Each row is a point on a tangle of strands that fork, close into loops and nearly touch. The rows are in no order.
Two points are linked if the straight distance between their rows is under 90.9. Some points are linked to none.
raz: [-17  40  28 -49  12 -36 -29   4  12  -2  41  -7 -10  12 -40  14  -5 -22
  18 -16  30 -12  -5   5   2  -6  42  15   7  36]
Lide: [ -7   9  14 -48 -26 -28   3  28 -12  -7  36   2 -19 -41  -6 -38  16 -36
   8  -4 -21 -36  11  -5  23 -12  37  47   7  19]
fuz: [ 32 -15  -3  -2   3  -3  12   7 -24 -24  -4  37 -12  -5  -9 -20 -10 -13
 -10  21 -52 -23  -5 -11  -7  -1 -13  34  -2  11]
nutoz: [-26  -1 -24 -16 -21 -16 -14   6  20 -22  45   8 -17  11  18  14 -23 -11
  12  26   3  29 -23 -22  37   8  10 -35  -4  25]
rigel: [ -5   8 -17  44 -14   6  43 -10  -6   9   3 -10  -1   2 -26 -12 -13 -20
 -54  21 -57 -24 -29  11 -17  -9 -19  13   4 -30]
dabin: [-46  12 -33  34 -17   3   9 -34 -13  12 -17 -14 -19   9  13 -25  10  43
  -2  14 -22  36 -17  -9 -13   6  12 -26 -23 -36]
netus: [ -6   0  10  29  16  58  20 -27 -25  27 -32 -33  -2  31   0   0  31   2
 -43  12 -12  14 -10 -12 -37  -4  41   9 -14 -37]
fogep: [  6   1   9 -17  10 -11 -22   3 -17  -3 -28  19  -5   9  12 -27  13  20
  -5  -3 -13   2  -2 -28 -23  -4   6 -16 -18   6]
gufoz: [  5  21  23 -17   7 -22 -10  21  -6  -8  12  28   1   0 -21  13   2 -23
  -4   1  -5 -25  -3 -10   0 -16 -11   2   3  26]
Tul: [  2  16  41 -19  34  19 -37   4   0 -29 -21  -1  35  14   2  15  -1  31
  40 -33  21 -19 -23 -31  29  32  -8  -9  15  20]
gok: [ 23  18   9  21   7  13   2  12  -7  27 -33  -1   2 -33  28  26  44   2
   8 -17  21  17  37   8  15 -14  -7   8  -6 -20]
sudir: [ -1   3  35 -40  23   4 -23  -1  24   5  13 -42   3 -16 -19   8  44 -22
  38 -52  40   4  29  29  16   5  14  13  -9  15]
Neno: [  5 -15 -17 -19 -14  -6  -2  27  -9 -30 -15  22  14 -15  39 -35 -15  22
  10   1 -28 -13 -32 -44  18  27 -12 -12  -7  17]
gar: [  1  47  45  26 -33  17   1  10   2  11  14  13  12  30 -21  27  -4 -31
  -5   7  -4  21 -21 -37  -7 -23  15 -25  16 -19]
Nodiz: [  9  38  33   7  -2  13 -20   1  -2   7 -29   6  41  -5 -19  -9  43   8
  19 -69  13  10   0 -45 -20   6  -2  -6  -5 -32]
sed: [ -3  -4 -15 -18  -5 -37  15 -13   2   9  11  24  16   0 -30 -30 -40  17
 -12  -6   6 -55   0  41 -36  14  -7  31  27  20]
Tola: [-15  13  13 -44 -16 -47 -16   4   1  10  -5   1   7 -34  -7 -49  26   8
  40 -44  13  -9  21   8 -20  -7  19  14  -7  19]
motol: [ 13 -33  43 -48  33  25 -25   2  30   0 -11 -42   3  -1  -7 -20  29 -11
  31 -38  44   0  20  26  -1   3   1   9  13   3]
Togel: [ 30 -18 -14   8  10  12   5  26  22   4   9   0 -16 -16  23  44  -6  -4
  12  -9  24  -5  32   1  41  -6 -28 -13 -12  22]
nid: [ -4  -1  67 -13  21  10  -1  27 -30 -12  27  21  20  36 -45 -27   3 -10
 -17  11 -27 -31 -61 -47 -11   6  12  16   9  11]
porop: [ 12  16  47 -13  18  15  11  -5 -14  25 -25 -28  19   4 -24   4  56 -45
  -8 -32  22   9  30  10 -27 -25  49  13 -13 -14]
ligu: [ 27 -47   4   0  12  -7  21 -16  -5 -30 -11  -7  23   4 -22 -25 -41  16
  -9  10 -18 -58 -11  48 -22  32 -26  39  20  11]
Risem: [ 17 -47 -18  14  11 -18  13 -18  19 -20  14 -35 -12 -19 -22 -22 -42  -2
 -19  23 -22 -45  -1  73  -8  27 -27  27   3   7]
fimep: [-47  33  -7  34  -6  -8  -2 -25 -22  31 -22   7 -17   8   7 -15  26  36
 -15  12  -6  42  -7 -21 -41 -16  24 -10 -18 -47]
Vezo: [ 19  -1 -14  33  15 -14  17 -11  23  21 -28  21  -6  -8   7  22  -3   7
 -23 -16 -16 -40  17  36   6  -9 -35  28  16   2]
libav: [-45 -16  -4 -19  23   7  -1 -25 -46  32   1 -35  -9  18 -31 -47  20  15
 -10  21  -1  20  19 -11 -42  -5  45   6 -28 -32]
Buv: [-10  24  45 -11  31  -3 -28  -4   7   2 -28 -12  -4  17 -13  13  48 -12
  16 -25  35  52  21 -12 -21 -22  -6 -13 -11 -28]
Lolam: [ 19  31   0  24 -33  -1  10  21  -1  24   9  28   9 -17   7  15  -9 -19
   5 -12  -2 -16   5 -14  14 -20 -16   3  33  -2]
munun: [ -7 -36  15 -48  17   1  -7  22   9 -26  -5 -40  25  -2  18 -30 -15  10
  31 -20  24 -31 -34   2  10  33   7 -11  16  23]
Koso: [  9 -47  -7  -4  34   5  -2 -24   7  -9 -14  -4  14  26  -9  -8 -40  26
 -15  -3  17 -39 -13  47 -31  24 -28   3  13   7]
Toz: [ -2 -41 -21 -16   7  10 -16   8  37  -5  13 -19  -6 -12  40  -8 -23  36
  34 -16  39  15  -9  18  17  15 -14 -33 -12  36]
sis: [-22  -8 -30   7 -20  15  -5 -22  32   2  22 -33  13  10  11  19  -7  16
  28  -2  37  38  -2  19  12   9  11 -49  -3   2]
bulu: [  8   8 -20  20 -17 -15   9   7   1  -7  38  38 -33 -12   5  26  -7 -31
 -14  20 -20   7  10  17  15 -21 -24  22  15  -4]
kired: [-24  23 -28 -15  -9 -40 -15  -1   9  -3  23   6 -21  -3   2   5  -6   0
  20   9  17  27  -6  -3   1 -10  21 -31 -19  11]
zere: [ -6   1 -12  40  11 -21  26 -16 -27  -5   6 -13 -17  -5 -44 -24 -24  -2
 -42  52 -68 -11 -11  24 -23  -3 -16  18 -25 -11]
gobe: [-14  16  -4 -23 -12 -10 -24  16   0 -29  -6  16  10  -9  38 -16  -8  37
  18   8 -21  23 -37 -50  34  31  -6 -35 -13  19]
moreg: [  7  16 -16  20 -31  26  10  13   5 -11  13  10   1  -6  29  23 -11  -7
   8  11  -7  23  -8 -23  51  -3 -17 -25  10  -6]
vug: [ 50  -6  19 -29  24 -29 -10  28   8 -15   3  -1 -39 -30 -16  21  29 -44
 -13  -7 -20 -35  49   4  18   4  -1  48 -11  29]
mez: [  0  18 -10 -11 -25 -26  17  10  -3  32  13   0  -1 -28  -4   2   9 -32
   9  -9  14 -21  21  20  -6 -26  26  26  14   2]
buk: [ 11  22  26   7  -5   3 -17  -1   4   2 -35  16  39  12 -10 -17   6  20
  28 -39  10  -9  -9 -30 -23   3 -17 -31  11   6]
duvuv: [  6   2   0  37  -3   8 -12  -7  11  -7 -32  39  15  42  15  33 -37  36
 -23  23   3  14 -14 -15   3  11 -35 -46  14   4]
leki: [ 24 -34  13 -29 -10   0  12  31 -10 -23   5  22  36 -12  15 -44 -32   5
  10  -3 -22 -55 -32  -8   2  18 -28  21  27  10]
tav: [  7 -53  22 -42  30  12 -28  11  22  -1   5 -36  21  14   7 -27  -6   9
  24 -17  44 -17 -11  25 -13  26   0  -3  14  22]
pitu: [ 18 -15  -3  13 -14  65  14  14  12  -7  -7 -13  21  -4  26  33 -21 -12
   9  17   5  16  -6 -21  59   9 -24 -35  18  -4]
rem: [-14  47  -1  70  -2  -5  18  -2   5  32 -42   8   3 -10   6  17  25  13
 -25 -17   3  24   0   4 -29  -1  13   0   4 -45]
zadi: [-21  16 -26  22 -35  36   7 -32  -7  -3  -9 -35   8   7  12  -1   8  22
  -2   4   1  49 -29 -26  -8  10  32 -36 -17 -46]
goz: [  4  21  22   9 -19  36 -13  32  16   0  16  24  31 -11   9  21 -15   6
  23 -16   8 -25  -2 -33  53   4 -50 -17  38  14]
venu: [-11  -9  10  28  36   4 -11 -27  -4   0 -21  18  -4  55 -10  13  -9  38
 -34  18  -2  12  -1   3 -40  -3 -27 -19  -3  -9]
Sog: [ 13 -31  19   3  28  28  15  -6 -21 -33  29 -10   3  33 -22  18 -24 -26
 -29  60 -21  10 -32   0 -16   5  -6  -9  -9  -2]
mebi: [ 37 -17  34 -21  17  25  -2  16 -22  -2 -35  -3   4  -2   4 -19  26 -10
  -6 -28 -21 -30   7 -18  -2  11   6  18 -16  11]
Pep: [ 14  -4  28  12  16  40  10 -10  -6  17 -50 -23   7  -8   1   5  53 -15
   5 -31  25  35  21  -2 -24 -14   5  22  -6 -60]
pul: [  7   2  15  -9  10  16   9  -5  -7  19  -7 -29  -4   4 -12  18  28 -43
 -20   5  19   8  18  30 -15 -25  42   8 -10  -2]
bav: [ -2  12 -26  28 -17  34  47 -17   2  20 -22 -45  -7 -19  15  15   8 -13
 -16  -2 -17  -6 -15  18  13  -2  28  10  -2 -32]
gogur: [ 24  -7 -11 -14  -5  42  15  21   6  -5   7 -35  -6 -20  19  28  15 -47
  -1   0   0   4  13   5  47  -6   7   6  -6  -1]
Zesak: [ -3  36   9  32 -35 -20   0   9 -11  10  52  49 -23   9  12  46   6 -29
 -21  26  -9  22   5 -16  21 -25  -4  -6  15  -9]
Negi: [ 31  28  11  25 -17  14  -5  20   7  24 -32  21  52 -11  -3  12   3  18
  25 -44  22 -10  10 -28  -2   3 -36 -15  26  -7]
lebu: [ 13  20  18  17 -32  35   1  21  18  10 -24  11  56   5  -1  13 -29  12
  23 -20   9 -13 -16 -41  16  12 -35 -33  40  -6]
Non: [ 36  -9 -17  40  20 -50  16  -9  18   4 -19  22 -40 -26   3  21  14  16
 -17   6 -38 -26  39  49  -2  -5 -32  44 -14   4]
kuvur: [  7 -16 -19 -18   9 -40 -23   3  33  21  18  25 -20  -7  17   7  -5  11
  13 -21  31   5  24  16  -4   1  -6  -8  -5  42]
Pimu: [ -4  29 -20  -4 -23  -9  10   0  -3  14  14 -19   2 -32  10  14  23 -29
  23 -18  25  21  18   5  24 -12  22  -3  -9   1]
deboz: [ 22 -14  19  14   8  -7   0  -7   1 -17  45  38   5  20 -38   8 -46  -2
 -12  26  -7 -33 -12  38 -35  -9 -39  18  36  22]
Pulid: [ 11  22 -33  50  -7  -6  25   1  -4  20 -30  21  -9 -16  29  18   5   5
 -22  12 -30  -6   0 -11  15  -5  -1  14   0 -25]
zerat: [  4  46  42   0   6 -19 -15   9 -10   1 -11  32  20  11 -29  -5  12   2
  10 -34  -1 -25 -12 -41 -22  -3   0 -13   2  29]
batu: [ -4  13 -24  10   4 -57   2 -10   8  20   3  36 -29  -2   6   8   7   7
 -14   2   6  -4  23  26 -27 -23  10  22  -8   6]
Fezu: [ 28  -2 -28  28   0  26  26  25  18  24   1 -11  10 -16  30  59   0  -5
  22  -4  38 -16  48  13  40  -4 -50   5   6  12]
dolom: [-10 -38 -42  -2  -1 -14  -4   2  30 -10  11  19  -3  -2  35 -11 -40  55
  15   5  16   5  -6  14  12  24 -23 -23  -6  29]
kofem: [ -1 -28 -23 -52 -10 -15  -8  12  14 -12  33 -39 -33 -35   2 -14  -9 -30
   1   7  17   1   5  19  34  10  47  25 -22  23]
dipok: [ 13 -11  17  -3  22  -7 -14  20  34 -24  20  31   6  22  -5  32 -51  10
  11  -2  21 -13 -24  -7  20  14 -45 -30  31  38]
kiloz: [ 13 -19  25 -45  14 -53 -13  29 -27 -35  11  14 -14 -10 -28 -34  12 -23
 -10  28 -37 -23  -1 -15  -7  10  15  43 -24  27]
sev: [-33 -21 -28  -3   7  28 -12 -23  10   3  -1 -19  10  21  18 -15 -25  46
  15   7  21  24 -17  17  -5  19   1 -39  -1  -6]
varag: [-21 -35 -11 -26   2  -4   3   8 -46 -28  20 -24   7  17  -1 -35 -23  -2
 -15  40 -17   3 -26  -8   1  28  29  -4 -26   3]
nado: [ -3 -16  12 -23  19  41  -7  16   2 -36   1 -41   4   1  19  12   0 -22
  16   6  -7  10 -31 -17  53  22   9 -15  -7  12]
dala: [ 27  13   1  -3  16 -52  -7  14 -14   5   0  43 -31   7   2  27  16 -22
 -21   8 -10  -8  26  -7 -12 -19   2   8 -16  17]
sebuf: [  9   6  15  26  28   3 -20  -7 -21  14 -38  22  -2  48   6 -10  24  26
 -23  10  -6  18   6 -35 -45 -17   2 -10 -11 -14]
rupo: [  2  -5  -8  14  22 -15 -24 -22  14  13 -30  32   0  35   1   2 -12  51
 -11  -5  12 -11   6  14 -32  -3 -37 -21  16   6]
gupif: [ -9  28  15 -18   8   4 -37  12  14 -37 -12   6  14   6  12  13  -4  32
  45 -10  10   6 -21 -49  44  25  -3 -20  -5  25]
gez: [ 11 -34  -6 -26  14   5 -10  -7   8  -6   8 -37 -42  -1   6  13  17 -22
 -18   5  17  22  24  28   0  -4  46   8 -21  -2]
Kidov: [ -8  13   0 -27 -19   1   1 -12  -5   5 -12   0  33 -19  -7 -35  23  -6
  36 -38  18  -6   1   4 -24   1  24  -5   4   1]
saku: [ 29 -21  47 -38  31 -46 -22  27  -3 -37  10   1 -31  -4 -28  -3  21 -36
 -15  13 -27 -39  30  -6   1  16  13  52 -17  34]
gol: [-56  13  -6  -6  -9 -10  11 -29 -39  47  -4 -36  -3  -4 -30 -60   7  33
  -3 -11  -2  -4   9   5 -47  -8  40   9 -15 -39]
kadob: [ -3 -10  -1  -5   4  -2 -27  10   8 -33  42  14 -20  28   3  26 -39 -22
 -11  43 -14  32 -27  -7  21   6 -19 -38  -6  12]
munog: [ -3 -36 -11 -35   2 -34  -7  19 -30 -44  16  -1 -14 -11  -2 -37 -18  -3
  -2  28 -29 -15 -13   5   2  27   8  26 -20  20]
naz: [ 14  -1   3  18 -31  76  21  14 -10  -5  12 -28   6   1   8  15  -2 -37
 -12  11 -22  10 -17 -34  24 -13  19 -11  16 -33]
Muva: [-36 -25 -25 -26  -2  -6  -5 -32 -32  10  -3 -39 -45   1  -1 -35  20   8
 -20  35 -12  15  15   8 -13   9  54  17 -37 -19]
nisud: [ 22   2 -14   9   3  26   8  19   7   2  24 -13 -27  -5  19  62   3 -46
  -3  16  22  16  19   2  41 -20 -17 -13   3  -1]
lif: [ 19   1  45 -30  29  26 -26  15   2 -16 -34 -20  17   0   4  -1  20   2
  14 -41   9 -30  -1 -10  18  22  -2  -7   2  19]
legog: [-27  57  39 -18   6   2  -9  -3 -14  -9  24  -9  23  21 -41  -7  18 -26
  16  -8  -4  10 -34 -38  -1  -7  48  -5  -2   4]
Raf: [ 18 -23  20  15  -4  28  23 -12  -2  -4  30  32  20   7 -28   4 -34 -21
 -26  10 -17 -31 -10  29 -13  -6 -36  19  47  -2]
dut: [-12  33   7 -29 -22 -53 -10  28 -15  -3  34  40 -29 -30  -4 -17  21 -39
   5  -7 -26 -25   9 -15  24 -23   8  26   4  22]
Bamab: [-13 -28 -10 -40 -33  -6   6  15   7 -21  57 -21 -20 -42   1 -19  -7 -43
   9   4 -12 -19  10  16  48  -8  32  31   8  14]
reso: [  5 -15   1 -31   4  53  -8   3   5 -20  -2 -62  -6 -34  20  23  29 -23
  22 -14  15  22   2   5  49  14  21 -20 -22   4]
Fupi: [ -2 -15  22 -18   6  27  -4  10  -1 -39  19 -13   8  29   3  11 -20 -27
 -10  36  -7  18 -39 -18  22  12 -11 -23  12  -2]
surok: [ 11 -52 -32  15  17 -30  11 -20  41   2   0 -20 -29 -10  -7 -13 -12  21
 -19  -9  -8 -26  15  63  -2  19 -22  28 -14  11]
vuz: [ -5  12  18   3  22  -5 -27  -2  -7  13 -49   7  -7   0  21   1  43  16
  29 -12  20  54  30 -21 -20 -27 -15   8 -13 -29]
Gada: [ -2 -38   9  -1  20  16  15 -22 -19   8 -22 -36 -25  27 -15 -19  26  -4
 -50  28 -18  -3  20  19 -19 -15  32  34 -26 -24]
fuv: [ -2  40  43 -41  24 -22 -30  -4  19   1  28 -25  -5  -6 -34  25  26 -20
  27 -50  39  -1  18  17  -1  -8  45  18  -5  22]
dup: [-31  13   5 -12 -20  -7  -9 -26   8  13  -4  -4  32   6 -22 -30  16   6
  32 -34  36  32   2   7 -34  -6   7 -13  -5 -23]
lel: [ 24  16   7  33  11  17  -7   1   1   4 -33  19  15  22  11  45   7  12
 -20  -6  -2  11   5 -29   3  -7 -23 -30   9  -2]
dagel: [ -4   8  -7   6 -28  60   5  -1  -3 -16  -7 -40  19  15  18   9  -5  -9
   0  13  -7  45 -29 -36  19   9  28 -37  -6 -27]
bezu: [-20  15 -56  17 -38 -40  13   1  -2  -2   2  34 -13 -14  35  -4 -16  36
  14  25 -26  20  -3 -32  24  -4   0 -12 -11   6]
beka: [ 30 -15  13  11  -6  23  -8  36  -8 -34   6  55   5  -8  19   2 -26   3
   1  10 -36 -13 -12 -35  33  12 -54 -10  24   7]
rebe: [-29 -15  16 -54  22 -13 -37   5 -17 -24  -8 -22  15   1  13 -44  11  36
  34 -22  -1 -13 -33 -15   0  27  19  -7 -10  18]
dok: [-29  52 -10  45 -16 -28  12 -18 -10  35  -6  16   0   5  -3  -3   3  27
 -24  -1  -4  10 -12   1 -33 -10  23  -1   2 -23]
dop: [ -2  22  12  50  20  26   5 -15 -13  23 -43 -15  -3   8   5  21  33   5
 -19   0   8  40   4  -4 -26 -13  17   6 -11 -56]
zus: [ -9   2  12   3 -20   6  -5  11  38   4  20  24  32  19  -4  29 -50  -3
  15   4  31  -8 -15  -5  17   7 -45 -46  41  18]
samil: [ 33 -23  -1 -12   0   6  16  12 -26  -3 -33   7 -10  -9   7 -30  23   0
 -23   8 -42 -24  16  -9  -4   8  21  39 -14  -1]
Suf: [ -4 -27  18 -35  15   6 -23  14 -30   2 -42   5   1   5  11 -65  16  43
   6  -7 -14 -10  -2 -32 -45  13   8   7 -17   0]
zotis: [ -1  14  13  22  39   5 -15  -7  -3  22 -65   6 -18  25   5 -19  25  44
  -6  -1   8  31   9 -18 -44 -30 -24   8  -1 -41]
nik: [-36  29 -46   5 -35 -46   4 -14  -3  10   5  24 -25 -14  29 -11   8  23
  18  15   1  22   4  -2  -5  -9  22 -15 -22  -1]
dafi: [  7 -24 -15 -25  -3   7  10   3   6 -10   3  -9  16  -3  -2 -14 -19 -15
  -7  -2   6 -29  -3  29   2  12  17   9   8  20]
mela: [-25   5 -13 -23 -15  22   6 -23  17   9  26 -38  28  12  -6  -3 -29 -13
  12   4  30  25 -15  29  -4   7  27 -38  12   9]
toti: [ 34   6   6  27   4  24  17  -5  -1   7 -33  22  10  13  -1  25  -1  -4
 -23  -4  -1 -28   5   4  -7   0 -26   5  25  -4]
Zopuz: [-11 -23 -11 -17  10 -12 -24  -2  36  11   5  -4  -5 -19  18 -13  -2  22
  44 -34  39  21  20  16   7  -4 -11 -15  -8  23]
Zuse: [ -6  -1  -8  50 -41  26  36 -10  -5   8  38  26  11  -7 -27 -16 -16  -1
 -31   1 -56 -34 -26  17  -9 -12 -13  32  29 -27]
zomi: [ -5  41   9  26 -17  -2   9 -13  11  10   2  17  17  32 -17  37 -23 -14
  -8  12  24  11  -9  -2 -14 -15  -5 -26  32  -7]
fazir: [  7 -37 -46   4  -6  -1  17   7  14 -26  14   9 -13  -7  27  10 -36   9
  10  22  -7   6  -8  12  26  17 -17   4  -6  23]
Rut: [-31  18 -34  22 -31 -19  23 -17  12   1   4  32   3   2   3  -7 -52  27
  -1  21 -19 -14 -21   9   2   5 -21 -15  16  -1]
dubi: [ 12 -17  11   4   9 -11 -13  22  13 -46  12  50   7  13  15   7 -38  14
  10  24 -15  -5 -28 -26  17  31 -51 -23  24  26]
lub: [ 35 -45   1   8  28   9   5  -8  17 -31  12  -1  13  25 -12  14 -49  10
  -4  19  10 -13 -26  38 -12  28 -40  -9  20  18]
Gumi: [ 26 -38   8  24  14  45  23 -18  10 -33  15  12  18  19 -16  17 -44 -18
 -15  25 -18 -20 -29  28   1  15 -49   0  48   5]
Zad: [ 29 -14 -17   2 -10  17   6  20  -4 -19 -15  31   4 -18  21 -11 -18   4
  -9   1 -30 -21  -7 -33  15  12 -22  13   5   1]
Dil: [-10  24 -17  24 -19 -19  10 -13   9   7   4  33   1  35  -1  20 -40  11
 -18  32  -1  12 -21  -7 -10  -4 -27 -30  16  -1]
mamu: [-18 -13 -18 -31 -12 -47 -15 -10  10  24  15   3  -9 -16  -8 -39  -1  25
  16 -24  28 -24  27  42 -27  -7  18  20   2  27]
dapim: [ -8  43  16   3 -21 -45  -6  21 -17  10  51  55 -25  -7   0  16  11 -42
 -16   3 -23   6   2 -23  -2 -43   1  16  11   6]
pafo: [-25  -4 -14  12  14  -2  -1 -19   8  20 -27  -1  -5  10  10 -16  -2  40
 -14  -9  -4 -20  -1  30 -27  -9 -16   4   8  -9]
zis: [  7  23 -38  48 -17  -7  12  21 -16   8 -33  21 -19 -33  44  25  24  14
  -7  10 -13  24  11 -42  25  -2  13  10 -21 -16]
pinel: [ 27 -27  -1  -8  -5  70  31   3 -14  -4   3 -28   6  -5  12  18  -1 -53
 -23  13 -21  -4  -2   9  32  -9  15  24   8 -15]
korur: [ -5  20  20  24  -5  22  -7   0   1  17 -31  -8  41 -24  -3   9  55 -15
   6 -58  41  32  20 -29 -11  -3 -14   6  -7 -63]
totu: [-43  29 -35  -4 -38  10  24 -26  -9  21  34 -30   9   8 -19 -22 -37   4
   3  20   6   9 -27  22  -3  -1  30 -18  20  -7]
rud: [-16  -4 -24  -5 -12   5   2 -16  18  10  17 -38  -7 -22  20  14  23  -4
  32 -18  41  52  14  19  14  -5  22 -17 -15  -4]
gamet: [-13 -27 -33   6   2 -20   9 -15   5   1 -18  -8 -17 -20   1 -34  -8  33
 -25  -1 -32 -41  13  47  -4   9 -18  18 -10  -9]
pide: [ -6  15  -8  -9  13 -60 -25  -5  18  23  -2  36 -26   1  12   1  20  21
   9 -23  34  20  32   8 -22 -19  -3  -1 -10  14]
fekat: [-33  11 -28 -15 -14 -38   7 -18   6  35  10   4  10 -10 -19 -31 -32  30
   9 -17  15 -37   0  48 -27  -4  15   8  16  14]
sumeg: [ -8 -30 -13 -44  -9   4 -11   3  -7 -14   5 -53 -41 -29  12 -19  37 -22
   2  11  14  18  24  16  20   3  62   9 -29   2]
roko: [ 12  11   0  15  -9  50  32 -18 -18  14 -20 -43   4 -11  -4  15  34 -37
 -10  -2   9  16   0  11 -10 -25  55  14  -7 -33]
fibof: [-31 -44  -9 -17  29  -4  -5 -26 -14  14   5 -58 -35  11 -19 -38  12  -2
 -37  33   7  -3  35  38 -17  -1  39  31 -25 -18]
sus: [-15   1   1 -14  -6 -17 -18   1  41  14  17 -10  10 -25  -2   2  25   5
  62 -61  57  28  30   0  15  -2 -19 -10 -18  -2]
davig: [-39  25  30 -18   8 -16 -14 -18   7  11   6 -22  22  17 -26  -2  38 -17
  10 -27  50  41  11  15 -41 -20  21 -27 -11 -21]
degi: [ 22  44  34  28   0  11  14  16 -17  19 -15   4  19  18 -14  33  24 -31
 -18  -4   0   8  -5 -34 -17 -24  19  -7   4 -21]
banef: [-19 -25 -45 -25 -18  -5   3 -25 -20   0  -3 -35 -55 -34  23 -17  32  -1
  -6  26 -11  20   9  12  22  -2  57  23 -41  -6]
Pidu: [ -4  26   4  19 -14  -6  -1  16  21  11   4 -19  38 -24   1  37  22  -3
  43 -55  55  17  33  -6  34   8 -42 -18 -10   4]
beg: [-18  -5  38 -43  30  14 -27   6 -17 -18 -33 -18  16   2   3 -52  34  26
  33 -33   3  11 -11 -33 -14  10   2  -2 -13  -6]
Vak: [ -8  13 -20  35  12 -29  12 -18 -29 -13  11  22 -35  25 -19  10 -14   7
 -40  62 -63  21 -12  -1 -16  -5  -9   2 -29 -13]
nabas: [-43  -5 -34 -18 -23   0   6 -13 -26  -4  19 -10  -1   9  -4 -25 -31   4
  -6  26 -10  10 -17  -1  -7   7  31 -13  -7   8]
lagu: [ 29   7   9 -31  -7 -39   5  24  12  21  12   8 -21 -33 -11  14  21 -41
   4 -17  13 -36  47  20   6 -12  12  33  13  25]
rik: [ 12 -13   2  15  34  -3   8 -22 -25 -19  20   0 -15  37 -26  10 -13  -8
 -37  74 -43  16  -3   8 -21   6   0   4 -27   2]
dofe: [-21 -32  -1   6  32  50  20 -18 -35  12 -32 -36  -9  31 -12 -29  16  25
 -44  16 -26  -4 -12 -11 -27   3  22  11 -23 -43]
rab: [ 10  18 -14  48 -17  21  14  10  19  25  -3  -5  35 -15  26  46  -5   5
  33 -12  44   7  29  -4  33  -7 -41 -19   7   4]
Kef: [ 29 -15 -34  17  12 -26   1  -1  10 -23   9  36 -21  -2   4  22 -29  17
   3  28 -20   1  -1  19   5   8 -48  10  -4  24]
kugug: [ -2  10 -34  29 -27 -13  -2  -1  -1   2 -26  15   3 -19  39   2   8  44
  22 -12   0  31  -3 -41  21  -5   9 -19 -12 -13]
buso: [-12   7  -6  10   8 -43   8 -24  -5   9  28  24  10  20 -57  -5 -49   8
 -23  22  -3 -38  -2  46 -55   5 -21  12  27  14]
Gosam: [ 33  31  58   1  28  14   7   8 -24  21 -24 -14   3   8 -22  20  38 -38
 -25 -15  -8 -16  13 -26 -13 -16  25   5 -10  -5]
peg: [ 48 -11  -6  27  21  -7   4  -5   3 -15  23  37 -27  -4 -20  33 -21 -26
 -15  33 -29  -1  13  28   1 -15 -31  30  17  14]
tur: [-10  11 -22  35 -47   7  29 -11  23  13  22  42   8   2  -1  -7 -39   8
 -15   2 -38 -21 -16   6   4  -7 -31  13  40 -26]
puzu: [ -9  -1 -17  16 -37  15   1  34  16  -4  28  11  13 -23  30  20 -18   5
  36  -2   0   4  15 -34  66   1 -43 -23   9  26]

A piece is all that can be reached along the links. How many separate loops has the piece of each point below (a circle has one, a figure eight two, a Y none), and how many tips (points with one link)?
rebe -> loops 1, tips 1
dut -> loops 3, tips 5
mela -> loops 1, tips 1
Tul -> loops 1, tips 1

How many points has the smallest loop of links through each point below? Write 0 if it is on no loop.
surok -> 24
Tul -> 9
korur -> 27
dolom -> 31
rud -> 13
